Points on a hilly landscape, in no order, each with its height.
From any point a climber steps to the highest of the 4 points nearest to it. It stops when none of these is higher. Distance is the straight distance between rows; heights are no part of it.
(323): [104 184  59  75 140 140 171 104 130  89 139 136  52 141  89 130 109 147
 112 159 151 131 169 163 112 147 149 102 133  94 108 119  96 158 181 174
 178  96 213 133 194 123 108 123 156  87 132 203 102  91 130 183 108  96
 169]  h=553
(226): [165 129 127  90 143 112  86  98 125 140 126 139 100 152 111 130 114 168
 172 155 135 133 121 135  92 119 153 148 115 143 127 118 132 173 139 107
 121 105 142 114 106  88 131 168 140 130 152 107 125 112 113 143 125 138
  95]  h=401
(299): [127  93 116 115 107 162 196 145 167  87 124 176 148 127  84  91 124  83
 120  72 150 129 108 105 132  93 130  85 116 138 135 154 136  56 127 153
 119 117 157 129 141 172 151  32 163 105 105 147 162  96  96 149 150 199
 123]  h=496
(507): [164 124 128  92 154  89  78  94 133 139 147 128 101 145 139 153 119 158
 171 167 112 142 146 137  88 140 166 136 134 145  89 120 151 164 147 132
 136 126 145 129  89  74 130 197 152 146 149  77 135 113  87  96 117 109
 124]  h=661
(418): [116 141 196 182 157  87 116 175  90 163 142 102 199 131 169 121 147 105
 106 120  93 122  77  96 163 147  52 110 177 101 124 166 152 131  58  77
 122 152  72 112 100 148  78 153 130 135 155  42 159 195 155 129 154  86
 160]  h=446
(682): [166 136 140 160 161 110  77  92 132 179 165  88 144 123 219 156 119 169
 158 160 117 163 180 173 116 153 157 139 223 165  82  96  85 174 124 172
 167 182  94 123 100  68 107 190  90 164 137  56 140  89 122  72 144  84
 112]  h=431
(1123): [105  93 140 134 101 156 162 121 150 140 120 168 162 116  89 115 134 127
 118 114 167 107 133 142 143  89 131 110 103 110 138 120  94  87 123 137
 122 110 127 123 115 152 166  77  91 134 105 149 146 117 134 147 154 141
  83]  h=594
(201): [131 139 193 171 159 110 136 177 124 159 124  94 183 109 169 124 157 100
 102 136  89 127  82  92 169 123  63 123 153 109 135 157 150 162  61  68
  98 146  64 118 124 151  95 158 124 135 131  64 155 180 161 130 148  97
 164]  h=452
(438): [122 201  59 100 135 129 170 108 116  86 164 138  66 130  85 129 119 169
 122 165 105 149 167 179  88 162 175 108 156 119 100 123 111 173 182 180
 194  69 198 120 164 145 123 135 149 122 116 189 162  96 148 188  86 100
 184]  h=554
(547): [148 113 131 148 171 103  87  83 136 184 154 117 118 127 180 138 111 164
 175 171 134 172 182 148  92 124 162 132 177 139  78 107 115 141 131 174
 173 148 117 117  93  75 113 187 138 174 147  59 135 116 109  79 134 124
 109]  h=648
(1151): [124  87  95 100 100 164 174 137 165  49 106 158 139 149  81  82 147 107
 119  71 168 146 125 100 143 135 137  81  93 158 155 144 153  59 131 167
 109 123 166 158 137 165 169  55 159 117 114 204 128 103  98 134 151 220
 115]  h=385
(407): [138 133 156 159 111 154 160 136 118 132 115 148 169  97 135 133 125 110
 104 109 119 109 114 110 139  98 130 137 127  96 179 115 110 123 110  97
 111 114 102 102 110 128 130 124 100 150 104 116 171 146 174 126 166 129
 105]  h=467
(983): [159 138 151 162 152  80  63 126 125 177 147  98 175 119 215 158 116 155
 167 162 101 178 178 160 104 158 142 146 200 174 116  91  98 161 117 194
 165 225  66 126 115  63 105 179  76 157 117  50 133  81 139  64 143  87
 131]  h=244
(596): [141 142 168 196 162  94  64 147  75 182 129 100 203  92 191 136 135 131
 154 172 116 159 140 138 122 161 124 149 181 136 122  89 131 152 114 183
 156 185  48 110 102  96  96 176  82 159 109 102 140 116 180  52 155  92
 122]  h=291
(196): [161  92  86 102 107 170 188 146 190  48 120 168 137 138  75  71 157 124
 103  49 140 119 115  87 148 136 133  96 119 153 125 127 153  38 149 146
 106 128 168 144 172 179 163  16 157  70 110 199 155 119 102 151 124 213
 140]  h=304
(179): [131 144 191 165 135 101 131 185 106 162 122  76 185 149 190 129 128 113
 104 133  85 136  73  76 167 110  41 120 169  97 113 190 155 147  74  67
  69 167  68 109 128 167  78 126 118 135 155  51 145 177 147 132 128 100
 132]  h=447
(930): [152 134 112  77 112 126 105 111 139 145 109 127  91 158  92 112 123 149
 153 168 135 126 147 137 104 131 121 138  96 136 122 102 118 127 152 113
 138 109 153 141 116  95 143 156 157 120 168 138  97 104 115 147 108 129
  96]  h=408
(582): [126 136 173 176 103 138 135 167 136 149 102 107 151 121 157 127 130  89
  91 114 136 115 126 105 160  99  64 172 147 104 120 167 131 141  80  55
  69 158  93 124 142 155 114 132 132 138 127  96 145 195 171 132 118 104
 178]  h=426
(550): [162 116 133 113 134 103  92 111 124 118 142 135 139 131 122 166  97 163
 182 152 118 140 105 135 111 122 144 151 124 131 156 125 110 152 134 112
  99 118 113 135  94  76 145 172 108 151 129  94 148 113 120 115 159 135
 104]  h=595
(237): [132 192  75 105 121 123 155  86 112 101 163 117  43 124  97 135 122 171
 108 147 105 118 147 157  93 154 173 125 137 130 119 100 128 161 177 163
 182  83 183 132 153 107 115 153 150 112 136 166 108  88 133 166  88 118
 178]  h=504
(909): [120 197  60  94 144 140 167  93 130  79 155 128  46 114  97 118 113 146
 104 139 125 122 172 170  97 148 158 122 133  98 126 113 122 169 177 165
 186 108 202 124 189 127 119 136 145 104 133 179 117 110 129 187 114  95
 185]  h=545
(1035): [125 129 168 165 135 130 141 163 107 136 108 120 184 103 151 133 137 106
 124 105 105 119  99  96 157 117 109 136 131 106 174 126 127 138 101  79
 104 115  83  98 110 143 118 155 122 126 107  98 166 174 172 123 155 119
 149]  h=503
(410): [142 104 119  78 113 123 105 115 136 139 131 150 119 145 114 101 120 145
 136 143 160 113 131 144 105 120 127 125  80 139 129 105 111 114 147 117
 117 100 136 139 141 110 149 121 130 132 149 172  99 119 116 141 129 146
  83]  h=482
(439): [144 103 136 111 110 132 124 131 117 128 117 153 166 120 109 124 135 132
 133 112 150 116 131 141 115 102 132 107  78 115 147 100  84 123 137 118
 117 105 121 130 114 123 171 117 102 128 110 152 151 115 129 138 146 140
  69]  h=155
(716): [129 137 169 157 136 127 152 149 106 130 116 129 190  93 133 154 145 107
 136 120 111 115 117 116 139 102 124 139 139 103 183 101 117 135  98  79
 120 100  97 108 114 139 138 155 118 124 100 111 164 159 164 116 177 115
 109]  h=659
(338): [153 169  95 113 150 123 134  69 120 109 145 108  52 130  93 136 138 157
 129 147  83 114 155 142  82 170 195 135 160 119  80 114 179 185 175 149
 168  81 185 119 147 120 117 156 165 111 135 141 112 110 116 137  77 113
 150]  h=481
(1188): [130 111 110  86  99 132  89 117 129 124 112 140 102 156 100  95 138 130
 149 133 159 119 140 159 103 131 123 120  77 122 127 106  99  94 149 120
 119 112 152 131 145 116 152 106 114 126 154 181  84 111 120 140 111 152
  82]  h=502
(45): [127 151  95  64 119 138 108 100 129 121 117 133  67 162 102 108 111 152
 131 144 130 108 142 134 129 146 134 132  80 138 120 107 118 141 163 116
 148 115 169 135 170  99 117 138 140 110 174 162  58 102 106 143  93 124
 122]  h=462
(586): [ 66  95 138 145  88 183 183 156 135 109 137 182 152 112 114 137 119  96
  78  78 141 138 118 115 149  80 143  98 131 116 162 157 111  90 117 117
  99 134 155 118 119 187 149  41 116 137 102 101 135 143 113 158 171 140
 158]  h=557
(1179): [118  92  66  70  98 140 129 125 153 116 122 130  62 141 116 110 110 115
 130 118 149 132 143 141 132 167 119 118  66 129 131 118 140  77 133 140
 129 121 164 144 165 121 151 100 135 114 140 237  68 112 107 135 118 175
 102]  h=558
(795): [135 136 158 170 160  85  83 144  99 177 147 116 198  99 167 167 127 133
 181 167 109 177 136 144 119 157 126 151 179 165 120 120 125 120 139 178
 149 174  61 125  94  96 113 193  73 160 102  78 137 103 135  64 154 102
 116]  h=463
(656): [ 80 129 169 173  93 157 145 168 141 143  96 121 173 124 152 132 117  92
  57 109 136 114 123  74 160 101  98 171 118 127 111 174 131 136  94  56
  74 182 105 149 141 171 123  71  95 144 121  90 123 190 156 154  98 111
 181]  h=201
(1147): [152 143  96  90 118 127  84 110 145 115 140 129  84 162 104 110 140 173
 135 173 126 115 138 129 107 145 131 147 103 134 116 112 149 150 151 107
 141 120 155 143 136  85 130 152 147  95 182 131  89 111 103 136  93 124
 115]  h=423
(368): [105  99 164 146  94 149 170 129 137 116 116 172 157 111 111 126 131 113
 113  78 157 112 116 122 146  74 133 112 117 111 147 141  90  88 134 125
 131 121 124 129 106 172 153  72  99 130 118 122 150 127 126 139 140 133
 112]  h=535
(837): [120 110  87  65  92 140 128 113 132 120 117 121  84 156 109  95 130 106
 124 134 166 116 157 146 127 146 143 117  75 114 136 126 108  94 134 137
 130 115 177 134 169 112 144 121 128 108 155 188  54 100 105 128 101 148
  99]  h=498
(504): [137  90  93  71 121 125 141 130 139  81 117 134 105 147  97  95 132  92
 125  89 154 134 141 137 140 152 129 108  61 145 117 154 152  80 129 156
 122 120 177 142 167 144 162  58 134 123 132 212  89 107  93 111 110 190
 102]  h=495
(1161): [120 131 168 171 127 133 161 164 141 149 103 121 183 103 150 123 135 102
  86 108 102 112  98 117 159 100 101 155 142  98 153 131 126 143  79  68
 105 117  99 120 124 159 111 124 121 120 114  97 148 192 167 125 129 102
 160]  h=449
(535): [114 184  69  77 120 155 164 107 132 103 142 134  40 147 103 130 119 136
 105 132 155 134 165 140 112 156 133 121 122 113 124 110 118 153 160 152
 165 115 210 129 194  98 118 148 135  94 144 188  83 101 104 168  95 121
 145]  h=420
(587): [152 114 140 105 168  97  89  92 131 144 148 110 102 113 153 160 120 151
 183 173 126 159 132 151 118 134 144 137 146 135  98 139 135 150 137 164
 158 135 118 121  90  88 139 199 124 153 123  79 151 123  99  81 130 118
 122]  h=666
(341): [157 123 151 132 177 118 103 129  85 151 128 139 166 115 141 157 130 134
 178 155 108 137  88 141 130 131 136 155 135 140 148 123 138 125 128 124
 132 122  81 116  82 119 127 178 120 156 105 109 180 122 152  99 169 123
  99]  h=362
(1208): [ 99 135 163 168  89 166 151 158 136 144 109 124 172 103 139 148 128 100
  61 106 141 103 120  98 154  90 112 156 123 113 136 144 118 121  98  67
  94 159 113 132 113 174 109  78 113 151 120 105 138 199 171 134 130  99
 161]  h=342
(163): [105 154  58  69 109 140 175 105 131 109 129 136  38 134  97 127 111 108
 113 125 165 124 181 141 125 155 125 111 103 108 119 122 112 125 145 159
 154 126 202 134 192 111 126 127 130 109 135 195  52 101 104 162 124 135
 143]  h=517
(600): [ 93  97 122 143 103 190 188 161 148  86 131 175 144 123 120 143 119 100
  96  43 152 141 107 111 158  81 143  94 135 161 154 162 117  69 126 115
 105 137 159 131 131 187 149  15 115 120  87 115 135 143  97 163 168 153
 154]  h=552
(40): [154 122 129 143 142 112 100  77 142 175 163  92  81 153 150 122 127 158
 154 177 122 134 162 124  88 158 172 116 171 143  83 110 156 171 136 142
 165 118 132 132  97  93 120 195 162 134 133  90 139 122  93  86  97 114
 139]  h=531
(463): [152 137 115 126 162 114 124  69 149 145 155  94  52 140 133 128 147 152
 158 143 104 139 147 142  86 147 198 135 165 140  73 113 151 173 156 152
 173  95 152 124 115 108 111 182 166 123 139 107 125 121  88  93  69 122
 158]  h=252
(2): [127 174  66 117 139 124 165  76 109  77 161 138  49 134  79 137 137 156
 118 146  98 133 153 164  88 151 164 124 155 106 100 109 133 175 179 174
 186  92 200 125 148 130 118 169 172 106 117 174 132 101 109 172  93 105
 181]  h=505
(431): [141 104  83  99 108 184 194 144 182  72 131 186 127 165  78  68 155 113
  98  37 159 116 106  90 165 114 129  87 118 148 126 148 153  58 116 148
  93 124 179 130 150 175 161  40 165  86 108 168 166 125  96 153 133 222
 128]  h=405
(224): [129 152  98 101 117 124 101 101 141 128 126 106  62 157 100 133 117 161
 130 139 125 114 139 131 110 140 140 125 102 141 129  97 152 162 144 115
 153 114 157 127 158 112 101 162 147  89 172 137  72 107  95 144  90 128
 153]  h=442
(970): [143  91  80  82  95 144 156 146 182  37 122 162 111 162  64  84 150 127
 107  66 147 126 110 107 160 144 115 104  86 154 130 162 168  37 125 146
 115 128 159 138 150 167 163  40 164  85 122 213 127 106 112 142 121 237
 117]  h=202
(1102): [120 152 196 146 114 129 121 162 117 164 108  73 164 154 195 140 138 123
  89 135 100 131  88  78 154  86  34 143 153  91 106 206 159 139  87  56
  49 176  85 121 134 146 111 123  98 146 148  61 148 182 152 148 113 124
 131]  h=434
(690): [148 120 109  84 130 114  86 108 139 128 127 146 101 151 107 119 119 155
 142 148 130 107 121 144 100 126 131 131  88 145 128 112 129 139 162  92
 120 110 138 123 118  90 121 157 146 111 162 122 112 114 116 127 120 143
  96]  h=394
(148): [122 145 172 167 106 148 154 165 130 154  95 112 172 114 155 128 141  91
  80 116 119 115 120 103 167 100 103 161 142 105 134 157 132 136  82  55
  91 151  97 118 117 162 115 113 120 128 129 114 144 193 170 133 113 104
 148]  h=404
(541): [113 120  70  59 112 139 133 116 141 106 132 126  46 145 105 122 115 122
 114 140 168 112 169 145 136 146 122 116  77 115 133 132 124  97 155 144
 131 134 184 126 172 106 131 109 146 107 154 196  45  94 120 136 104 139
 105]  h=543
(946): [ 73 120 167 183 102 164 130 177 149 124 103 143 171 131 165 140 100 104
  61  90 129 119 127 101 161  90 104 156 140 136 116 178 126 119  94  71
  69 180  86 157 131 175 114  53 105 149 122 100 113 183 143 138 110 116
 187]  h=313
(448): [ 97 117  56  81 115 134 147 108 156  96 123 125  53 147 106 123 109 100
 117 110 155 140 162 132 141 167 153 129  77 124 120 140 121  91 155 170
 141 133 200 127 174 110 142 103 128 116 132 226  51 111 103 142 108 154
 114]  h=629
(772): [102 118 158 169 105 157 167 138 109 131 113 144 179  95 140 119 136 110
  86  91 136 116 122 117 151  82 137 133 117 106 159 121  91 108 123  70
  97 138 103 111 111 179 132  79  90 139  99 126 140 161 154 133 150 116
 148]  h=454
(814): [144 133 170 151 175 102 109 136  86 120 134 118 179 103 163 172 135 136
 188 150  98 148 101 140 128 143 141 132 141 144 128 126 117 135 120 155
 137 119  69 127  94 115 122 200  92 162 104  91 160 117 133  94 171 116
 109]  h=373
(191): [142 139 171 130 147 109 131 137 105 126 120 145 167  85 132 158 131 126
 154 129 105 147 101 135 130 126 134 149 125 131 179 120 136 151 123 119
 121 109  77 114  87 112 135 179 108 155  96 100 176 133 150 120 172 121
 118]  h=375
(250): [136  76  62  73 103 127 153 135 171  81 113 139  91 146  73  91 124  95
 135  72 157 117 119 119 146 158 129 123  72 142 121 152 145  61 133 154
 119 121 166 155 154 169 167  58 146 135 118 220  99  99  97 135 116 200
 102]  h=448
(738): [145 143 111 107 135 120 114  76 130 118 135 100  50 147 114 121 132 152
 128 141  99 109 152 140  95 150 179 138 137 141  75  94 165 175 150 149
 168 103 181 122 135 113 117 158 173 104 156 121 109 126 103 118  77 110
 147]  h=321
(1197): [123 140  90  86  96 139 120 114 132 127 122 131  59 143 107 116 134 130
 115 129 168  95 165 145 124 152 128 123  81 135 133  94 115 129 158 121
 134 118 181 129 174  94 139 142 142  91 162 179  59 114 109 150 105 142
 100]  h=486
(1126): [130 119 165 165 176  86  81 153 102 152 150  97 200  83 159 161 120 106
 175 164  98 153  95 118 125 157 122 141 150 141 149  93 137 147 117 169
 152 137  64 130 112 118 112 181  89 170 105  91 163 125 160  68 148 106
 118]  h=390
(294): [112  86 126 137 105 167 172 138 145 104 122 176 146 115  95 107 135 101
 123  82 165 125 119 124 145  89 133  73 122 136 149 152 115  54 118 151
 121 119 144 143 127 170 156  26 147 108 108 145 142 100 101 160 146 178
 116]  h=524
(1207): [143 121 159 127 146 121 128 145 106 117 116 142 169 124 119 151 128 133
 153 118 114 130 102 135 132  94 125 142 110 122 176 116 102 132 127 105
  99 113 102 121  91 110 135 161  98 138  95 125 167 127 159 122 184 131
  85]  h=203
(1148): [126 138 170 178 184  97 109 170  89 153 122 104 196  90 147 145 144 106
 151 134 100 134  91 113 161 156 109 120 153 112 166 108 162 143  89 113
 129 120  56 123 106 140  96 179 116 136 111  82 172 175 160  92 158  99
 139]  h=422
(1072): [112 139 177 192 170  76 109 167  92 173 156 107 205 106 142 129 159  88
 141 150  86 124  97 108 147 155  84  95 156 118 154 115 177 130  64 140
 137 157  69 126  93 133  92 172 130 135 128  71 148 180 172  95 146  95
 154]  h=403
(653): [152 105 132  82 111 117  90 123 115 124 115 148 137 156 119  95 113 160
 148 142 152 100 127 143 103 123 133 134  77 116 143 117 102 112 139 103
 100 106 118 130 138 112 164 140 137 130 151 145 119 108 133 136 127 154
  72]  h=406
(467): [111 171  70  88 121 137 142 102 123 108 129 118  51 152  98 134 115 147
 106 132  99 111 158 138 107 147 151 135 101 119 114 102 124 144 167 139
 167 116 188 133 172 116 112 134 159  94 163 157  80  96 111 156  96 108
 142]  h=432
(694): [130 135 176 168 184  91 112 167  95 153 139 106 199  76 144 151 142 100
 163 137 107 144 110 117 135 151 119 129 149 117 142 112 158 137 101 150
 142 137  58 122  99 141 122 176 115 147 123  96 163 144 173  85 169  89
 139]  h=407
(19): [112 112 163 188 181  89  78 151  94 162 144  99 197  92 167 157 136 126
 174 159  96 157 112 117 112 158 126 134 176 150 133 110 140 122 129 175
 162 157  43 115  98 104 117 183  85 152 119  98 162 124 156  66 145 109
 124]  h=363
(1204): [109  68  99 109 102 139 135 128 145  93 120 174 149 144  96  93 127 118
 126  89 171 118 121 133 127 118 124  91 102 137 138 148 132  55 126 148
 122 108 136 155 129 160 162  36 144 114 128 185 127  99 102 139 130 166
  76]  h=497
(183): [129  81  73  98 100 132 159 133 166  83 127 165 114 147  75  76 138 105
 134  80 170 135 117 121 140 128 123  74  80 135 147 148 140  52 116 154
 104 116 151 147 134 170 174  44 162 110 134 193 118 113  92 137 128 198
  93]  h=511
(592): [109  84  85  75 107 142 122 121 147 102 113 126  99 137 106 119 131 114
 135 112 161 113 137 152 138 141 130 120  68 131 128 130 126  82 121 151
 124 120 164 149 158 145 159  75 140 117 134 224  68  87 104 124 131 177
  87]  h=534
(1169): [157 116 146 142 170  89  88 112 113 164 153 110 144 114 159 164 118 141
 194 175 111 166 125 145 109 139 143 149 149 155 120 133 124 136 133 180
 140 162  78 124  81  87 115 190 102 173 103  78 144 113 123  77 149 126
 109]  h=673
(873): [145 115 148 125 173 100  84  95 121 149 139 134 134 131 143 149 131 159
 181 183 116 155 114 140 100 131 139 146 130 160 118 129 123 154 146 146
 143 109 103 119  80  84 124 182 136 153 130  82 144 125 110 102 148 128
  92]  h=657
(171): [159 134 122  85 148 117  88  89 124 125 130 108  87 162 114 126 132 158
 185 177 122 127 139 135 105 127 137 148 118 162 105 105 144 155 133 128
 148 100 152 125 105  99 129 177 156 126 140  94 108 117  95 110 109 105
 129]  h=512
(1191): [ 96  81 121 116  97 152 176 137 135 118 135 166 156 125  80 104 119 117
 122  85 165 121 125 135 128  91 137  86 108 125 157 145  98  62 131 137
 118 114 133 134 122 172 161  34 127 122 106 159 137 122 107 159 150 161
 114]  h=523
(1029): [136 183  84 121 137 126 142  84 123  94 146 110  42 146  99 138 121 165
 108 135 100 111 143 156  86 154 168 126 136 126  97  98 142 177 189 153
 179  89 185 119 160 139  99 150 164 118 136 153 129  96 132 157  72 110
 167]  h=519
(262): [125 123 151 143 111 163 158 126 111 150 122 153 160  99 107 145 135 116
 114  95 126 107 115 134 140  89 131 138 105 115 160 126  83 115 133 113
 107 114 121 111 101 142 154 107 103 124 103 132 173 140 143 121 148 138
 109]  h=450
(1044): [112  92  92  69 101 129 134 117 138 124 111 141 111 131 105  99 131 112
 135 122 172 118 146 140 133 147 126 110  88 133 136 123 103  82 143 142
 123 112 141 144 161 131 158  81 116 111 148 205  63 102 124 147 108 152
  81]  h=516
(525): [122 141 193 181 103 134 117 167 122 163 106  95 161 133 162 134 128 109
  81 117 148 100 106  75 176  99  61 153 141  97  95 184 131 139  89  46
  64 154  93 126 133 158 106  86 109 138 136  81 136 199 146 151 123 120
 164]  h=402
(486): [140 156 171 152 165 117 124 159  94 137 113 117 182  93 151 143 147 126
 146 122 100 131  95 100 143 121 116 137 140 103 180 131 137 148 114 103
 124 106  77 101  90 132 120 172 123 130  98 112 176 171 166 114 164 111
 147]  h=475
(669): [ 90  95 130 139 112 181 196 146 162 103 134 185 145 121 133 108 121 104
 111  72 138 124  91 119 168  76 122  85 132 154 142 148 126  74 125 137
 103 124 136 111 126 169 158  35 115 120 104 121 147 118  84 158 154 160
 141]  h=542
(41): [117 155 178 168 177  86 116 169  95 162 138 113 198 111 167 148 158 108
 146 133 103 130  80 115 154 143  86 120 155 117 163 143 179 145  74 111
 139 109  79 111  96 124  84 167 132 129 125  77 167 177 161 103 147  93
 138]  h=409
(1043): [165 127 136 118 130 106  84 117 118 119 130 142 127 152 121 138 125 169
 171 139 126 137 109 148 110 112 139 136 109 137 130 111 117 131 142 115
  95 108 118 129  90  93 138 158 137 130 128 125 147 110 129 128 153 147
  91]  h=387
(455): [112  68 106 122  91 148 168 146 150  94 118 167 148 115  92  89 125 109
 127  85 155 121 108 135 135 100 127  97 105 124 145 155 135  75 113 140
 102 119 144 135 133 168 164  41 146 126 122 166 134 111  90 141 145 190
 102]  h=501
(854): [100 111 153 176  83 175 150 180 140 135 126 144 147 123 132 143 115 113
  62  95 146 105 116  94 162  92 119 148 146 137 129 155 118 100 120  83
  89 158 124 125 130 185 148  58  98 134 111 105 121 174 139 131 107 110
 186]  h=698
(649): [114 133 192 200 169  97  92 157  86 173 155  88 209 101 157 127 135  99
 165 154  97 137 103 131 139 164  96 107 169 140 139 113 163 127 103 173
 157 149  69 132 106 136  83 186 115 132 114 111 151 137 177  68 133  84
 135]  h=389
(24): [124 146 169 189 128 128 140 176 120 146 106 121 170 104 163 139 148 105
  94 117  97 110  86 102 173 122 105 149 155 104 162 143 141 145  84  69
 100 137  76  97 114 151 106 156 114 126 125  85 143 184 182 127 155  97
 151]  h=465
(72): [116 135 166 179 117 152 149 165 133 147 104 108 150 127 161 142 119 107
  73 109 126 115 124  90 183  97  89 174 141 114  99 173 141 124  91  49
  58 159  91 144 134 159 110 104 110 132 132 101 135 201 154 142 111  88
 156]  h=356
(684): [151 147 107  87 128 121  88  93 139 129 133 124  74 167 107 112 141 151
 127 165 120 110 134 139  96 137 159 143  99 125 108  92 143 178 146 123
 142 111 149 138 122  98 128 159 156 111 161 116  87 115  98 147  92 122
 134]  h=411
(850): [169 124 115  96 120 118  77  87 118 135 121 136 106 155 116 114 118 156
 163 140 131 119 127 145 107 119 111 131  82 129 126 110 106 145 143 120
 116 113 143 121 104  87 155 158 138 128 140 130 117 109 121 127 147 129
  82]  h=320
(903): [134 180 103 115 140 116 122  72 135 124 126 106  50 145  92 128 123 160
 121 151  92 109 140 133  94 148 174 139 129 140 115 101 166 183 162 140
 184 106 178 138 155 112 112 165 173  99 158 120  90 121 104 139 100 100
 156]  h=400
(1066): [106 119 192 176  99 139 129 175 139 146  83 104 174 129 167 148 120  86
  68 110 149 115 121  83 153 103  61 165 156  91 107 200 139 134  84  65
  54 169  86 163 154 159 112  75  98 147 127  84 156 180 155 158  91 105
 163]  h=658
(373): [110 189  46  94 141 148 164 104 144  86 144 148  66 129  92 146 108 153
  99 154 134 143 172 156  83 156 162 106 153 102 120 116  91 166 166 166
 185  84 199 126 193 127 127 134 173  87 125 195 126  83 145 190 109 119
 179]  h=663
(545): [123 122 162 160 170  87  94 142  72 166 149 123 179  86 159 162 119 123
 184 156  98 160 109 134 115 161 132 136 139 144 143 131 147 140 129 155
 153 134  68 124  95 112 109 178  89 171  94 101 144 130 137  79 163 117
 103]  h=374
(792): [111  94 101  99 109 129 117 105 130 133 102 154 131 138 110 102 122 129
 125 136 179 116 140 158 120 106 123 123  91 132 144 116 101  93 132 136
 115 108 136 127 135 119 155  79 136 133 144 179 109 113 112 140 113 154
  74]  h=485
(1001): [130 123 199 174  91 131 115 181 121 149  95  72 159 138 172 141 122 127
  89 125 141 121  99  85 158  87  39 150 149  84  75 216 130 148  86  67
  39 194  82 139 146 158 111 107  96 144 138  75 154 186 138 139 105 117
 122]  h=393
(543): [ 88 111 159 172  93 160 152 139 130 116 105 148 157 103 138 141 132  90
  80  94 135 111 135 108 167  65 130 117 123 125 160 134  97 107 111  98
 125 145 104 129 119 183 126  63  88 153  95 109 126 158 154 131 148 109
 148]  h=493
(110): [155 143 147 179 147 105  64 117 117 161 144  90 166 127 198 157 127 160
 182 174 100 182 148 151 115 154 138 167 189 163 112 102 108 160 127 190
 175 212  73 142 121  80 117 181  77 167 125  75 141 112 145  64 145  80
 115]  h=170
(377): [ 76 113 134 164  97 188 168 166 145 114 135 148 150 116 126 145 121 105
  55  75 147 110 101  91 155  96 109  98 143 159 149 143 109  94 112 102
 102 160 113 129 116 185 131  31  95 138  98 106 115 151 100 147 135 125
 166]  h=580
(750): [143 123 121 111 146 109  92  87 143 139 140 121  68 157 130 128 123 158
 163 162 104 129 136 137  89 142 168 141 130 150  87 119 146 165 148 132
 142 115 142 135  88  91 119 181 182 133 155  79 125 119  84 103  98 125
 129]  h=483
(236): [106 183  60  83 120 138 143 102 117 108 137 117  44 124 104 118 124 143
 115 148 130 117 158 135 114 148 141 112 122 122 118 117 127 150 168 132
 161 116 200 130 192 106 109 158 169 104 141 182  89  85 128 172 102  99
 150]  h=435
(583): [153 138 142 209 148  71  53 121 105 174 120  98 188 117 194 138 125 146
 172 154  93 178 161 157 121 157 135 162 186 165 127  93 122 179 110 201
 160 191  58 139 110  61  93 181  79 136 112  91 139  92 173  58 135  73
 107]  h=188
(1167): [154 104 130 125 167 109  89  79 163 176 149 109  85 143 161 137 120 148
 172 170 119 149 139 134  89 127 160 147 175 150  78 121 151 152 141 148
 172 131 136 135  92  81 131 186 160 162 136  71 124 130  87  96 117 130
 123]  h=699
(584): [129 126 160 137 123 130 125 141  94 124 109 136 162  98 112 134 150 137
 127 130 120 127 122 127 131  95 133 141 107 118 180 113  98 138 128  99
 104 107 109 119 105 124 131 125  98 137  99 121 162 124 164 147 174 120
 101]  h=725
(315): [161 129 132 155 154 104  94  89 147 178 170 100 116 129 197 133 112 153
 157 159 105 162 171 178 104 167 144 134 194 154  75  87  99 162 112 175
 158 183 114 131 100  60 121 191 136 156 142  57 144 109  96  78 118 102
 134]  h=579
(828): [127 148 177 177 123 113 132 182 119 170 104  87 180 136 173 126 134 100
  86 122 121 119 112  87 155 108  49 157 172  91 125 179 151 158  63  51
  64 159  83 120 131 150  94 134 122 132 144  81 128 204 163 137 127 109
 148]  h=444
(628): [ 96 176  67  70 126 145 178 101 134  91 133 133  34 136 128 124 116 117
  97 131 165 122 173 144 137 147 137 114 111  94 113 118 118 119 182 158
 153 124 194 135 190 115 115 137 159 105 132 198  65  90 121 161 110 117
 159]  h=440
(434): [132 170  78 135 136 128 169  88 125 103 141 118  51 126 102 124 134 175
 116 147  99 121 149 141  89 167 186 126 152 128  87 110 135 199 175 163
 199  82 196 123 141 146 105 158 155 100 132 161 141  86 113 170  83 115
 164]  h=593
(256): [156 125 140 118 126 129 123 129 114 122 124 158 140 130 125 138 127 153
 151 128 122 121 110 136 112 110 125 132 118 122 171 109 101 140 141 120
 111  97 121 112  98 108 142 160 111 127 112 114 171 127 152 117 167 142
  87]  h=35
(1050): [115  73  83  85  99 137 140 130 158  98 126 141 114 131  92 103 133 105
 121 109 156 123 120 123 137 133 123  99  82 136 131 134 120  72 130 161
 112 111 160 146 148 140 167  70 158 111 152 198 105 112 100 141 119 197
 110]  h=568

For each start below, name the point where the climber stops.
(431): (854)
(410): (1050)
(690): (448)
(179): (584)
(467): (448)
(649): (584)
(653): (1050)
(418): (584)
(1072): (584)

Call two points neighbours if one is among the 4 nearest of the other. Go from one point of each pair to the other, from neighbour to neighbour, staying as high as possible. Name the lowest point that can't be avoided.
(1050), (373): (628)
(584), (1169): (684)
(1066), (448): (525)
(1050), (584): (772)
(434), (373): (2)
(1169), (1167): (587)
(448), (1050): (592)
(854), (1123): (368)

For each start below, name every point that the climber comes to, in order.
(582): (828) (179) (201) (24) (1035) (716) (584)
(196): (299) (294) (669) (586) (377) (854)
(1102): (179) (201) (24) (1035) (716) (584)
(1126): (694) (1148) (486) (716) (584)
(455): (294) (669) (586) (377) (854)
